A landscape with many valleys, sampled at points; each row gives a point and its height.
A ball rolls from a point to the lowest of its 2 nearest points, and stops where none of them is lower. Distance is the straight distance between rows; heights are no part of it.
(546): 10	13	25	14	-3	22	-1	-25	15	-23	6	25	-39	6	7	20	18	-60	-20	36	41	9	-29	-5	-9	9	64	4  (h 726)
(1088): -40	34	-6	31	-61	-11	4	13	-31	16	-42	59	-18	21	-37	-19	-11	23	-16	37	-36	44	28	-14	12	-27	-35	-3  (h 514)
(386): 42	-17	12	-70	27	19	38	-24	31	-30	26	-20	41	-29	20	26	-11	3	5	-14	46	-35	-21	18	18	17	55	10  (h 506)
(307): 36	-8	-12	7	-5	-16	70	14	10	-30	-13	14	7	32	36	-28	22	14	32	-32	-33	7	-46	0	8	1	-68	-5  (h 229)
(668): 49	-55	23	9	36	-41	58	-38	24	-6	10	-43	70	-35	35	-28	6	2	41	-78	20	-35	-16	0	31	-9	-8	31  (h 616)
(1655): -61	-23	-15	20	12	-27	-23	-11	21	23	-16	-32	25	10	-13	-33	35	36	-23	-74	-6	4	28	30	-30	1	-30	-9  (h 728)
(1156): 19	7	34	11	-26	1	13	-60	9	9	12	27	17	-19	-15	51	-59	18	30	-4	-2	-24	18	-7	37	-45	15	-20  (h 89)
(1770): -23	-40	16	16	-1	-49	45	25	21	25	-26	-10	13	6	12	-84	21	-31	-13	-8	7	-42	-42	-14	-12	40	-3	64  (h 492)
(1697): 26	28	14	-20	3	-7	-53	14	-33	21	6	28	-27	19	2	27	-62	24	10	-7	11	20	45	-17	4	-2	-11	-48  (h 426)
(1856): 30	-17	-13	-11	22	-6	-12	1	14	48	9	-18	36	-31	6	3	-45	44	44	-6	-11	-47	-24	25	27	-25	12	-13  (h 210)
(1204): -4	2	-22	13	13	-4	34	11	19	-13	-7	-8	-6	2	-6	-16	-1	21	0	-65	10	45	31	-13	12	-5	-20	-18  (h 714)
(1228): -28	20	-12	-20	1	-5	-25	67	-27	-28	-5	17	-37	27	-21	-12	53	-42	-2	29	-8	1	-16	35	-21	39	6	-35  (h 328)
(956): 21	-13	4	15	14	30	13	14	-5	-36	63	-26	15	11	-18	34	22	-21	33	-13	-24	-29	12	10	11	-9	6	-26  (h 134)
(1520): 14	-44	52	36	-26	-39	29	-47	15	23	11	15	24	5	-5	-9	-28	-18	33	-29	-32	-49	-17	-16	8	-26	-23	7  (h 258)
(1359): 0	49	-5	-30	-11	11	12	43	-11	-40	-16	-15	4	9	55	1	-21	31	13	41	1	-6	-7	-19	28	12	8	13  (h 366)
(534): -34	-9	8	25	-17	-23	-7	-31	-1	-2	-9	32	-26	30	-31	-21	55	-71	-18	21	-13	25	-55	28	-58	32	12	19  (h 104)
(1352): -4	31	0	-50	-33	-4	17	10	-16	-54	-19	43	-20	29	-3	13	7	4	-11	-21	-6	20	28	-10	-2	10	-65	-26  (h 343)
(645): -51	7	-36	44	-14	-28	-37	-13	4	66	-50	16	-11	-3	-37	-5	14	59	-28	36	-22	31	-7	20	7	-8	-16	-15  (h 752)
(1003): -30	6	-12	-3	7	26	-24	13	4	10	-20	2	-47	4	-12	4	11	17	-26	32	8	28	-5	21	-13	15	-3	-20  (h 119)
(468): 31	-22	-8	58	30	14	2	-11	24	54	2	-21	-41	-3	8	-12	-28	-11	-4	8	1	41	-25	-17	-6	-13	16	6  (h 624)
(1267): 48	3	-24	-18	23	41	3	-19	-2	30	25	-15	15	-48	-11	28	-57	38	14	3	-7	25	27	-32	23	-54	2	12  (h 333)
(310): 3	-5	-31	35	23	10	-29	11	9	77	-20	-15	-35	-9	7	-18	-20	29	-22	58	1	23	-31	-15	2	-7	21	22  (h 607)
(498): -25	-21	24	45	-20	-50	14	-65	17	9	-19	-21	29	-4	5	-34	10	-49	-11	-14	-7	16	-36	-19	-28	31	26	66  (h 292)
(1377): -27	-31	-9	54	-16	-3	58	22	12	-6	9	-21	43	15	3	-38	35	29	21	-43	-48	-39	6	6	19	-38	-50	19  (h 179)
(916): 27	27	-31	-9	35	20	-13	78	-19	6	17	-22	-23	4	17	-16	-14	4	10	-2	4	41	19	-35	12	2	13	-11  (h 282)
(1390): 1	10	19	10	-2	-13	-40	46	-33	-28	40	-31	18	33	19	23	-18	13	35	-38	-24	-21	62	5	4	-11	-30	-47  (h 378)
(1599): 24	-18	-13	-13	8	-47	-32	-3	8	92	-10	13	25	-32	-11	-16	-53	17	13	18	-11	-54	-33	-8	18	-17	18	17  (h 155)
(1303): 44	35	14	-37	-7	57	-24	6	-44	-82	28	14	2	-6	20	63	32	-47	3	41	19	14	20	2	14	10	51	-38  (h 329)
(98): -6	24	-6	0	-16	59	32	37	-9	-1	2	28	-39	-7	11	-1	-14	12	-10	81	6	-37	-10	-21	23	-24	11	25  (h 691)
(690): 56	-78	9	5	24	-3	38	-57	43	39	24	-24	40	-61	-12	8	-34	-7	30	-22	8	-54	-22	19	20	-37	0	22  (h 196)
(698): -54	-16	35	-4	1	-3	-4	-25	17	-11	-16	-30	-22	34	24	-12	21	15	-9	17	14	-4	-40	29	-44	47	-16	21  (h 432)
(258): -51	28	1	10	-38	10	34	55	-10	4	-29	45	-39	18	-12	-23	-25	40	-9	58	8	-27	8	-7	19	-13	-19	16  (h 673)
(59): -5	49	17	-43	-28	35	-28	21	-45	-78	5	2	3	-1	14	52	13	-8	-9	34	19	6	54	4	19	27	21	-36  (h 305)
(911): -26	23	25	-20	-26	55	-41	14	-40	-35	13	3	-27	5	-7	44	-12	20	-26	45	19	-2	71	2	7	10	-10	-36  (h 271)
(1695): 17	22	-22	-33	2	12	-35	24	-20	-14	-3	40	-30	5	-11	5	41	-54	8	30	-6	-3	-53	33	-16	23	23	-37  (h 349)
(326): -40	11	-15	-40	14	37	-11	18	0	-40	-10	-32	-30	13	8	8	30	31	-25	5	9	43	19	21	-25	32	-35	-9  (h 181)
(466): -22	3	16	-16	2	-33	-36	-9	-7	-34	29	-21	43	24	0	14	31	-20	30	-40	-21	-29	-5	33	-24	33	14	-23  (h 244)
(1464): -22	-38	30	-17	2	-24	-2	-26	24	11	15	-4	37	1	-11	-3	-7	19	7	-68	3	-81	18	21	-6	-19	-21	-14  (h 765)
(1284): 33	41	-29	-34	-6	35	-41	41	-45	4	14	31	-1	-25	-10	21	-6	-18	24	61	-23	-14	-6	-8	21	-20	36	-20  (h 664)
(62): -53	35	33	-12	-20	24	-18	7	-21	-56	-27	2	-45	25	29	15	36	-8	-30	70	15	44	0	3	-22	29	-1	9  (h 696)
(219): -36	7	12	4	-24	-25	-1	-68	17	-14	-10	-5	42	-18	-23	13	10	-8	-3	-33	0	-11	8	6	3	7	24	14  (h 171)
(571): 34	55	-15	20	-18	50	-25	26	-66	-19	-3	42	-45	-5	-8	42	-37	20	23	32	7	62	52	-5	16	-35	-26	-54  (h 480)
(66): -54	-17	36	37	-29	-21	-23	-2	-12	10	-10	26	-43	51	-35	-15	45	-41	-24	49	-33	9	-21	16	-42	21	-11	1  (h 168)
(1634): -29	23	-4	-7	-29	13	9	-31	-3	-30	2	19	29	-28	-42	33	1	8	-4	-12	-5	-13	42	2	32	-15	15	-16  (h 109)
(1302): -28	38	-30	6	-39	28	-14	8	-32	18	-36	64	-36	-17	-42	-5	11	-5	-37	68	-9	34	12	-20	12	-27	-2	7  (h 477)
(1404): 47	-10	18	9	15	-35	57	21	-2	-4	24	-10	58	-13	42	-4	-37	41	68	-44	-10	-45	12	-30	49	-48	-19	18  (h 645)
(241): -20	11	8	-30	-12	-25	-1	33	-24	-69	29	-8	29	46	10	6	47	-22	15	-31	-32	-32	16	9	-18	33	-38	-14  (h 275)
(290): 8	-39	26	11	28	-13	17	-28	32	12	1	-63	58	-27	42	-19	-16	36	22	-59	33	-40	0	14	23	-1	17	27  (h 600)
(1744): 34	2	-27	-39	27	18	-49	-7	10	25	-5	34	-40	-7	-2	0	24	-44	-18	27	25	0	-63	31	-33	14	40	-15  (h 371)
(1142): 83	-22	8	-36	37	-41	55	17	17	-8	20	19	10	2	32	-18	-6	-28	36	-47	12	-17	-37	-30	16	6	-8	1  (h 489)
(864): -38	10	-3	-24	-36	-10	44	51	4	-16	-26	45	-12	34	-12	-36	18	9	-10	17	-18	-30	-14	9	6	7	-44	-2  (h 654)
(494): 3	-12	37	9	-38	-30	-10	-1	-18	12	22	26	14	38	-10	3	-28	-11	30	-8	-61	-43	4	-21	-8	-23	-44	-10  (h 301)
(1480): -71	3	0	-2	-38	5	-40	-19	-19	-9	-23	-4	7	17	-25	1	44	15	-14	36	-46	3	-11	31	-23	16	-36	-2  (h 496)
(1582): 42	-30	41	4	24	-57	59	-1	13	-33	20	-26	69	0	62	-11	1	31	47	-86	14	-41	16	-22	35	-13	-23	9  (h 631)
(794): 57	-38	3	10	39	51	11	-11	13	-8	72	-33	-3	-8	-16	32	6	-39	15	2	-2	-11	-15	6	-6	-12	36	-7  (h 86)
(1789): 41	52	-7	21	-18	58	-46	26	-54	-31	-8	21	-42	-3	12	58	-18	10	13	48	27	57	33	32	27	-9	22	-77  (h 503)
(1715): 20	-56	9	32	3	-82	-6	-77	42	58	-31	-15	72	-70	-15	-19	-24	-45	-10	-50	35	-47	-6	14	-8	10	23	57  (h 415)
(1596): -36	0	2	0	1	-35	-61	34	-21	42	-29	6	-33	40	-5	-35	25	-6	-30	34	-37	53	-12	-11	-42	27	-21	0  (h 545)
(1320): -54	4	-11	-9	11	-44	-65	11	0	26	-14	-17	16	8	-23	-12	11	25	-16	-45	2	-6	30	26	-12	20	6	-33  (h 739)
(981): -4	-3	38	26	-12	-6	-56	-29	-19	-7	26	-28	4	35	14	37	-19	12	30	-17	-39	2	25	5	-12	-4	-23	-42  (h 350)
(1415): -25	-8	9	-4	-8	-13	9	-56	3	-32	16	6	4	10	-13	5	38	-52	6	-7	7	-12	-43	28	-47	44	24	25  (h 169)
(192): 3	3	44	23	-30	22	17	-37	-9	-21	28	16	-8	13	-3	30	-32	-6	3	20	-16	-18	24	-41	14	-29	2	4  (h 158)
(971): -8	21	10	-28	-7	1	-14	61	-34	-49	23	10	-23	38	-1	10	26	-27	5	10	-5	-16	30	4	-8	29	-16	-43  (h 304)
(500): -6	3	0	3	-33	31	2	-27	-18	-11	-19	18	-18	25	0	-9	23	-11	-15	36	-59	58	-25	-21	-23	-14	-50	17  (h 505)
(523): -41	-19	17	-6	-7	-47	1	27	9	33	-24	-6	13	17	10	-59	1	11	-8	-17	-11	-37	-15	-7	-10	22	-14	25  (h 465)
(150): -47	2	-5	1	17	12	-38	-30	-14	-23	-6	-16	-38	18	-23	4	67	-22	-26	15	19	76	-25	50	-71	48	7	7  (h 615)
(1162): -4	-6	15	-31	-10	-7	-4	-51	13	29	-6	47	-22	-13	-36	12	-25	-22	-50	-5	22	-7	18	-25	-13	-3	6	4  (h 284)
(1866): -31	1	-34	19	-5	-38	29	27	16	33	-35	15	23	-5	-24	-57	-3	25	-7	-75	-7	22	32	-9	12	-24	-29	3  (h 702)
(128): -31	-27	-33	20	14	-43	14	4	41	65	-53	-20	17	-39	-11	-64	-3	26	-25	-30	30	-17	-19	18	3	22	2	34  (h 549)
(1860): 12	-45	44	9	-6	-40	25	-46	29	38	17	18	27	-27	-26	5	-49	-17	3	-35	12	-58	27	-20	13	-43	1	21  (h 208)
(869): -26	-1	-4	1	-16	-36	25	31	6	20	-25	13	23	18	12	-46	-24	59	15	-61	-9	-25	29	-3	14	-30	-59	-1  (h 688)
(1869): 5	40	-20	6	-33	63	-50	16	-66	2	-22	63	-48	-22	-17	13	22	-7	-19	87	-10	40	13	-12	-5	-31	-21	-21  (h 443)
(1742): -50	-8	28	3	2	-16	8	-19	33	-21	2	-27	26	9	7	2	8	35	-2	-76	34	-44	35	42	5	5	7	-19  (h 756)
(1163): -12	12	-7	7	-23	5	9	-39	9	12	3	11	49	-45	-33	31	-36	48	18	-20	-7	-32	30	13	47	-53	17	-13  (h 152)
(1490): -11	-6	-15	1	8	-6	-22	-13	-2	-12	26	-3	12	6	-44	2	45	-55	9	-18	-17	-7	-17	26	-30	25	21	-8  (h 211)
(1563): -9	0	-16	-21	21	59	16	-27	-2	-80	40	-48	2	16	13	27	65	-12	1	3	24	32	-23	39	-44	47	12	21  (h 647)
(99): -27	-14	30	8	-12	-50	-14	-97	20	6	-8	-20	50	-15	-1	5	-2	-24	-6	-33	24	-13	-17	14	-32	38	44	41  (h 227)
(1462): -23	-6	-17	38	21	-29	-22	48	-1	76	-9	-31	7	-10	2	-51	-22	16	-12	22	-16	0	3	-36	5	4	25	36  (h 587)
(1158): 24	-19	-45	-3	27	-16	-17	-33	32	80	-25	4	-3	-38	-19	-5	-33	33	-13	-21	12	9	-30	21	6	-7	2	-18  (h 422)
(1446): 22	-3	11	-78	27	7	28	14	14	-22	35	-14	37	-21	8	18	-28	25	-4	-32	35	-43	41	-19	29	-5	22	8  (h 523)
(1815): -6	-17	26	18	-2	0	57	-3	23	-40	8	-32	32	14	45	6	-3	51	37	-36	8	-59	-1	19	31	-5	-26	-5  (h 269)
(537): 21	-10	15	-32	26	1	49	-5	28	-53	14	-24	14	13	42	11	7	22	19	-42	52	-25	-23	35	7	42	22	-18  (h 490)
(237): 68	-65	15	-14	37	31	47	-32	35	7	61	-25	12	-32	-10	27	-14	-42	12	-6	14	-44	-26	2	-2	-21	20	24  (h 137)
(1768): -27	13	20	34	-7	22	-71	-30	-18	14	-23	3	-53	13	3	37	29	6	-38	93	7	50	-16	17	-21	17	32	-20  (h 572)
(14): 11	-13	3	-27	21	1	10	-46	29	-13	-5	-24	8	-3	19	5	5	4	9	-32	48	2	-50	52	-20	47	40	-4  (h 471)
(1677): 15	48	-11	7	-15	36	-4	23	-28	-15	-32	43	-64	10	15	10	-18	13	-8	29	10	80	23	-24	4	-30	-32	-19  (h 450)
(1200): -18	3	-21	9	-2	24	-34	6	-11	47	8	2	-5	-21	-45	16	-18	31	-24	46	-12	-28	21	-4	14	-15	19	1  (h 721)
(974): 16	16	-19	0	-4	34	13	51	-36	-36	47	2	15	-6	-32	19	20	-17	24	13	-31	-30	40	-19	27	-22	5	-14  (h 175)
(355): 8	-38	-17	15	-9	-55	3	-83	41	57	-25	11	31	-52	-41	-10	-13	-50	-40	-22	22	-20	-23	13	-38	15	6	49  (h 368)
(1495): 13	-22	-21	43	-9	13	23	11	-7	53	10	-2	13	0	-15	-32	-26	17	13	2	-58	-2	-3	-34	2	-49	-42	37  (h 416)
(1460): 60	41	-3	-4	2	24	14	42	-38	-39	26	-1	-12	19	38	38	-53	29	35	0	2	30	45	-30	22	-31	-31	-20  (h 393)
(61): -8	30	34	-25	1	60	-43	17	-12	-56	-12	1	-63	28	55	21	34	-22	-34	76	52	41	-10	14	-30	17	32	-2  (h 708)
(863): -13	-7	17	55	9	23	33	-28	30	-15	-2	-8	-57	9	0	4	20	-26	-29	10	40	45	-20	13	-14	7	28	6  (h 738)
(437): 53	19	-7	-30	22	23	-4	3	-13	-12	26	-18	15	-16	23	30	-38	20	30	-17	-12	35	21	-25	23	-26	5	-11  (h 365)
(782): 33	31	-9	8	0	43	36	16	-4	-28	2	19	-48	13	18	23	-31	30	7	-9	14	49	25	-25	16	-31	-38	-24  (h 420)
(1604): -34	-1	6	-22	16	22	-29	15	8	-21	6	-49	-7	24	20	5	14	24	0	21	14	-22	-30	55	-20	51	28	-12  (h 403)
(383): -36	18	23	24	-2	-35	12	50	17	-22	-28	-31	-18	37	54	-19	-23	47	19	-23	22	7	17	17	14	23	-16	-21  (h 414)
(312): 5	45	-20	-39	-33	10	-1	37	-38	-15	-11	66	-10	2	-15	4	-2	-19	14	46	-26	-27	-16	-12	22	-16	-5	-8  (h 652)
(1288): 30	31	3	-9	-7	-25	-10	24	-25	8	-4	41	-22	16	4	-3	-39	-17	22	-8	-12	27	10	-34	12	-7	-1	-23  (h 449)
(58): 25	-47	-33	9	27	2	10	-14	40	46	22	-7	9	-38	-44	-10	3	-52	-20	-3	0	-43	-25	11	-20	3	16	31  (h 150)
(458): 31	12	12	10	-3	23	15	36	-5	-13	34	-17	18	4	20	31	-42	26	45	28	-2	-45	0	12	45	-18	40	-17  (h 362)
(1656): 5	20	-17	2	23	43	23	-7	9	-73	18	-26	-12	5	4	23	52	-31	-11	-7	47	59	-2	25	-13	35	58	-3  (h 660)
(43): -22	4	8	-52	8	0	-12	6	-8	-19	20	-29	47	-5	4	1	-3	19	-7	-32	-13	-30	51	-38	6	-3	-6	21  (h 542)
(1116): 0	23	-53	-11	16	16	-7	52	-20	24	0	0	5	-30	-22	-28	-4	-4	-11	7	-20	31	24	-42	13	-15	17	22  (h 245)
(692): -14	-47	-9	50	-17	-15	19	1	12	56	-17	-16	29	17	-6	-68	9	10	-1	-18	-60	9	-25	-8	-16	-19	-57	34  (h 383)
(462): -37	-28	-5	-4	13	-28	0	-28	24	7	-13	-53	80	-24	26	-42	17	23	6	-65	-6	-32	-2	4	-5	7	-4	50  (h 581)
(998): -29	-26	-21	4	25	2	1	9	44	55	-25	-41	3	-33	5	-30	-12	57	-21	10	40	-42	-19	34	13	22	32	16  (h 571)
(1038): 67	-30	-15	-12	29	7	9	-28	14	49	36	3	27	-57	-26	33	-57	-3	33	-2	-8	4	4	-11	28	-66	22	6  (h 294)
(944): -42	-25	-31	46	-4	-40	-3	-14	26	59	-37	-11	54	-15	-17	-55	12	35	-14	-79	-26	7	17	17	1	-40	-36	10  (h 715)
(778): -10	-1	-21	21	11	-41	-61	42	-23	78	-9	14	-17	17	-28	-29	-13	5	-22	19	-32	20	14	-29	-18	3	4	-7  (h 567)
(1777): 22	-6	21	-3	-11	21	59	-47	24	-29	-4	-8	16	-10	34	22	-25	35	26	-7	13	-28	-24	2	37	-10	0	1  (h 308)
(526): 57	50	9	-18	-2	24	-14	24	-42	-61	13	51	-30	7	25	29	25	-71	7	23	10	36	8	-44	10	-9	34	-21  (h 353)
(756): 2	30	25	5	-11	25	-39	3	-18	-36	-12	-27	-37	28	49	37	-22	22	2	29	7	53	19	13	-4	22	-6	-39  (h 279)
(876): 39	-22	5	-12	2	-55	35	-44	29	31	-31	14	37	-49	7	-30	-31	-31	5	-37	18	-11	-34	-21	16	5	8	40  (h 803)
(826): 19	-22	-19	14	24	-23	-11	-49	34	42	-17	-22	8	-26	-2	-13	-6	-4	6	-28	17	15	-54	33	-12	23	21	-4  (h 448)
(678): -89	-25	3	-1	-17	-12	-11	-30	7	3	-15	-26	16	21	-21	-25	51	11	-27	13	-17	-16	-27	39	-52	32	-19	43  (h 466)
(1721): 9	-24	-4	68	0	-11	63	-3	22	-11	9	-36	39	-6	16	-29	18	3	40	-35	-28	-12	-16	-12	31	-19	-9	25  (h 130)
(138): 33	16	-7	-8	-13	1	39	23	-4	-44	-3	35	-21	33	25	-4	26	-24	25	9	-31	9	-45	-5	4	1	-39	-15  (h 270)
(1491): 14	40	-22	-34	-6	66	-54	14	-44	-10	-2	13	-10	-37	6	20	12	-17	-21	75	0	17	5	-24	13	-8	44	7  (h 675)
(1690): 64	18	-8	-21	12	35	1	-1	0	-23	0	23	-33	9	38	19	0	-23	25	12	-4	25	-46	-5	7	-15	1	-23  (h 307)
(1692): -3	41	2	39	-28	23	-52	55	-73	-5	-28	47	-58	9	-3	7	23	-23	-3	79	-14	75	26	-9	-7	-12	-17	-33  (h 410)
(251): 40	-32	16	8	14	-45	47	14	10	35	12	3	32	-16	16	-33	-42	5	36	-56	0	-27	9	-40	27	-36	-20	28  (h 658)
(1636): 40	-75	43	-2	29	-24	6	-41	39	59	37	-33	41	-41	-3	12	-56	-9	6	-29	35	-63	10	6	9	-21	34	25  (h 146)
(1823): -26	-6	-42	38	0	-13	-55	-31	2	86	-16	-5	8	-13	-40	24	-11	60	-31	30	-6	-14	9	16	12	-15	12	-12  (h 736)
(1493): 10	29	-11	-25	0	-26	14	6	4	-12	-18	28	6	-9	10	-19	12	-50	-2	4	8	-4	-38	-20	4	23	40	19  (h 623)
(754): -4	-7	18	19	5	16	-24	11	7	5	22	-33	-1	14	10	19	-15	21	16	17	7	-36	-1	31	15	15	43	-32  (h 384)
(1737): 5	4	14	-64	1	-23	45	-4	11	-47	3	24	1	30	8	-4	4	6	-7	-61	17	-23	10	-13	-8	18	-43	-14  (h 377)
(518): 9	46	7	23	-13	19	-24	39	-51	-39	-8	34	-50	10	9	8	34	-56	-2	48	0	67	19	-35	4	-5	23	-18  (h 379)
(1305): 55	-7	-1	-14	37	2	40	36	21	-24	21	-8	-12	16	33	3	-3	1	30	-30	27	-17	-31	11	17	16	6	-32  (h 504)
(425): 14	2	3	19	6	64	-70	-3	-33	8	11	12	-56	3	-10	39	31	-17	-24	75	9	28	1	20	-19	2	20	-47  (h 550)
(934): -24	52	-9	-5	-14	45	11	19	-16	-75	-20	-7	-25	1	29	18	50	-4	-9	57	12	56	-6	4	13	17	16	0  (h 682)
(1463): -9	8	-39	-17	7	-23	-20	-14	7	28	-28	15	-4	-22	-21	-29	27	-50	-37	19	-3	26	-42	-9	-31	27	33	35  (h 606)
(285): -40	20	16	0	-4	-26	-34	5	3	-17	1	-8	13	14	-19	21	1	20	2	-52	24	-16	58	32	9	6	19	-63  (h 747)
(1709): -1	36	-17	7	3	34	31	28	-1	-76	3	-2	-14	4	-3	30	43	-10	-3	6	27	29	18	18	29	17	40	-30  (h 670)
(1230): 4	-10	-11	28	26	2	48	2	38	-2	-8	-7	-30	-5	-3	-26	8	-13	-16	-36	44	33	-14	3	1	18	22	5  (h 727)
(1160): -15	-50	-11	6	22	-51	21	2	31	43	-25	-35	39	-32	2	-77	18	-23	-14	-43	43	-41	-32	15	-21	50	14	69  (h 521)
(871): -51	2	22	-16	5	-52	1	59	11	-14	-26	-29	-7	46	41	-45	9	20	-2	-33	7	5	9	-2	-17	39	-32	5  (h 438)
(734): -41	-4	-11	18	-9	19	43	40	10	-35	-1	-36	7	19	19	-11	17	55	10	-10	-16	-32	13	12	18	-8	-47	3  (h 228)
(1085): 20	-13	-45	-3	27	16	3	17	7	30	20	-3	4	-32	-38	-12	5	-24	-3	-11	-16	-3	-5	-8	5	-15	15	3  (h 200)
(346): -32	33	15	-15	-6	-31	8	38	3	-29	-27	-31	33	11	56	-13	-20	47	26	-11	8	-32	7	2	34	24	11	5  (h 391)
(1711): 9	-19	6	17	9	-28	29	32	8	51	-17	6	-12	15	23	-54	-51	43	17	-38	8	-10	0	-28	12	-19	-41	12  (h 674)
(657): 5	61	-14	-19	-32	-13	23	46	-43	-69	-6	31	1	18	2	27	-6	13	13	-22	-1	28	70	-18	28	-11	-46	-34  (h 306)
(1360): 2	27	-26	54	-18	-8	67	45	-12	-61	6	-4	23	23	10	-6	27	16	29	-25	-36	29	31	-26	36	-21	-35	0  (h 230)
(1510): -58	-3	-4	20	4	5	-67	-34	-23	17	-15	2	-42	13	-41	21	74	-13	-46	66	12	52	-19	48	-54	38	13	-8  (h 596)
(764): -14	-6	-6	8	-6	55	9	-11	7	26	-1	14	-33	-23	-20	7	-11	-7	-44	74	6	-32	-6	-20	4	-21	25	35  (h 705)
(613): 31	-48	-14	23	19	-41	-18	-16	32	89	1	-6	20	-51	-25	-14	-36	-31	-18	12	10	-54	-19	-8	-3	-2	29	38  (h 82)
(442): 0	15	19	29	-4	-13	-46	-12	-12	11	-13	-25	-18	23	33	7	-29	22	20	12	-25	43	-3	-14	-10	9	-4	-18  (h 317)
(1483): -14	28	-17	-30	-35	-12	43	4	6	-12	-28	58	8	-11	-19	-15	3	-12	-3	21	-18	-32	-29	-14	28	-9	-1	13  (h 638)
(347): 1	-17	-15	-14	-1	-23	-24	-85	27	33	-3	31	3	-32	-62	23	-2	-33	-41	-25	17	1	-2	14	-30	6	12	1  (h 323)
(917): -42	-19	6	-14	8	-20	-34	-15	8	32	1	-46	57	-14	4	-26	-2	24	-16	-34	-25	-28	33	-25	-16	-11	-6	36  (h 561)
(1372): 26	-4	-8	-18	-31	22	24	-25	-18	-1	7	31	14	6	-23	-3	1	-18	-7	-2	-59	24	3	-51	-5	-38	-49	25  (h 475)
(1659): 7	-1	-3	-19	2	-2	-46	-42	14	63	-19	50	-42	-20	-20	13	-19	-25	-63	51	35	-1	-14	-18	-16	3	43	9  (h 231)
(1144): 45	10	16	-35	6	-41	16	23	-13	-12	23	20	24	11	14	6	-24	-22	46	-27	-23	-19	-5	-37	16	-12	-4	-9  (h 469)
(1211): 22	-50	22	-51	32	-16	17	-36	32	-6	46	-10	42	-25	-23	21	-7	-7	11	-77	33	-54	19	28	-7	-14	6	-10  (h 773)
(1269): -22	19	18	25	-46	43	-7	18	-37	-27	-28	22	-55	32	15	6	23	2	-8	90	-39	53	-12	-1	-14	-17	-59	0  (h 534)
(1868): 23	-25	-11	7	-8	11	42	-7	0	25	30	15	26	-22	-37	-9	-25	-4	2	-17	-35	-13	28	-52	13	-56	-30	35  (h 445)
(1322): 33	21	8	-11	-5	33	61	18	4	-35	10	-3	3	-1	48	25	-35	38	30	27	14	-31	-11	-16	46	-17	9	8  (h 338)
(229): 20	-28	-30	4	15	-37	-49	-44	30	93	-16	15	3	-40	-39	16	-23	-28	-61	37	28	-26	-18	-3	-22	12	47	22  (h 162)
(922): 12	51	-17	14	-25	-12	35	43	-31	-76	22	-7	42	22	27	19	-3	31	25	-33	-31	18	68	-39	32	-26	-53	-4  (h 267)
(861): -55	7	11	13	-27	-19	-30	37	-28	-11	-23	-5	-13	45	3	-21	21	10	-6	34	-53	35	6	12	-19	9	-52	-7  (h 522)
(1717): 41	-40	-9	37	18	11	-1	-56	26	40	38	-23	29	-46	-33	31	-23	-16	16	-5	-21	-13	-13	10	10	-39	20	0  (h 250)
(1458): 36	-20	3	-68	28	-6	-1	-45	13	-17	41	-8	42	-28	-19	34	2	-33	12	-48	4	-3	1	-6	-18	0	13	8  (h 780)
(942): -40	-17	-22	-6	14	-7	-12	-9	21	35	-15	-13	-5	-8	-33	-34	17	-13	-54	1	10	11	-2	-4	-34	28	11	39  (h 588)
(1533): -33	-13	6	-10	21	-18	-38	9	-7	20	6	-14	-25	32	-17	-33	28	-39	-38	-8	-1	38	6	-22	-59	41	7	21  (h 568)
(844): -38	-12	8	-7	33	48	2	-1	2	-47	31	-44	-40	34	3	5	60	-17	-22	11	45	40	-19	43	-70	52	12	28  (h 633)
(635): -36	-27	-3	68	-24	-49	12	-19	22	37	-25	-18	35	4	-14	-60	21	-23	-9	-19	-48	18	-18	-9	-12	1	-6	41  (h 348)
(1263): 44	19	-26	-24	36	32	-35	23	-6	-2	-7	-9	-38	6	31	-3	7	-17	8	-2	-2	65	-25	-8	-19	8	5	-25  (h 314)
(1502): 17	20	19	-17	-16	-9	-39	42	-40	-10	25	5	-23	42	19	33	-57	24	31	-6	-17	-14	55	2	-6	-13	-60	-53  (h 400)
(868): 3	16	-3	53	0	42	-52	28	-37	16	2	17	-68	11	-23	41	3	20	-3	60	14	38	24	40	8	-3	17	-78  (h 528)
(220): 5	21	32	-28	2	34	-23	-1	-4	-46	9	-6	-24	24	34	28	13	-28	-12	45	34	-1	-19	11	-15	34	63	-6  (h 717)
(1028): -21	-1	40	14	-23	42	-26	-23	-28	-1	23	14	-30	7	-31	38	-15	-2	-28	37	-6	-8	57	-24	-6	-6	-1	-14  (h 219)
(1830): 41	-21	22	-48	22	-51	11	-64	16	5	8	-17	66	-38	19	2	-22	-34	25	-49	8	3	-14	-32	1	3	22	40  (h 790)
(447): 32	9	-34	-46	20	-4	-27	-20	18	44	-15	38	-18	-31	-28	10	-10	-17	-8	-2	17	-3	-44	27	0	3	23	-28  (h 394)
(580): -12	39	-8	24	-35	10	37	45	-14	-6	-47	60	-53	22	-1	-33	-3	13	-15	31	-12	69	10	-29	8	-29	-36	7  (h 481)
(49): -2	-49	-2	-4	17	13	28	-25	40	26	10	-7	-3	-14	-24	-18	-2	-8	-18	-18	28	-61	-31	24	-16	10	-4	17  (h 115)
(448): -21	-21	-10	-22	8	51	28	-15	29	-2	2	-3	-36	1	-12	0	15	21	-28	18	18	-24	-22	32	-14	12	-16	1  (h 38)
(1219): 33	5	-26	33	9	-7	63	12	8	-25	-4	-29	26	6	37	-25	9	32	42	-35	-41	30	-16	-26	32	-18	-43	14  (h 180)
(947): -7	27	19	-31	-7	29	-5	41	-17	-67	-2	-19	-51	37	50	29	0	15	-19	19	22	40	39	11	-11	29	-46	-27  (h 237)

Where does a ball stop that starts at each point below?
(1305) -> (448)
(1491) -> (1156)
(1770) -> (1721)
(1464) -> (534)
(1493) -> (1721)
(43) -> (534)
(1230) -> (534)
(468) -> (1721)
(500) -> (1634)
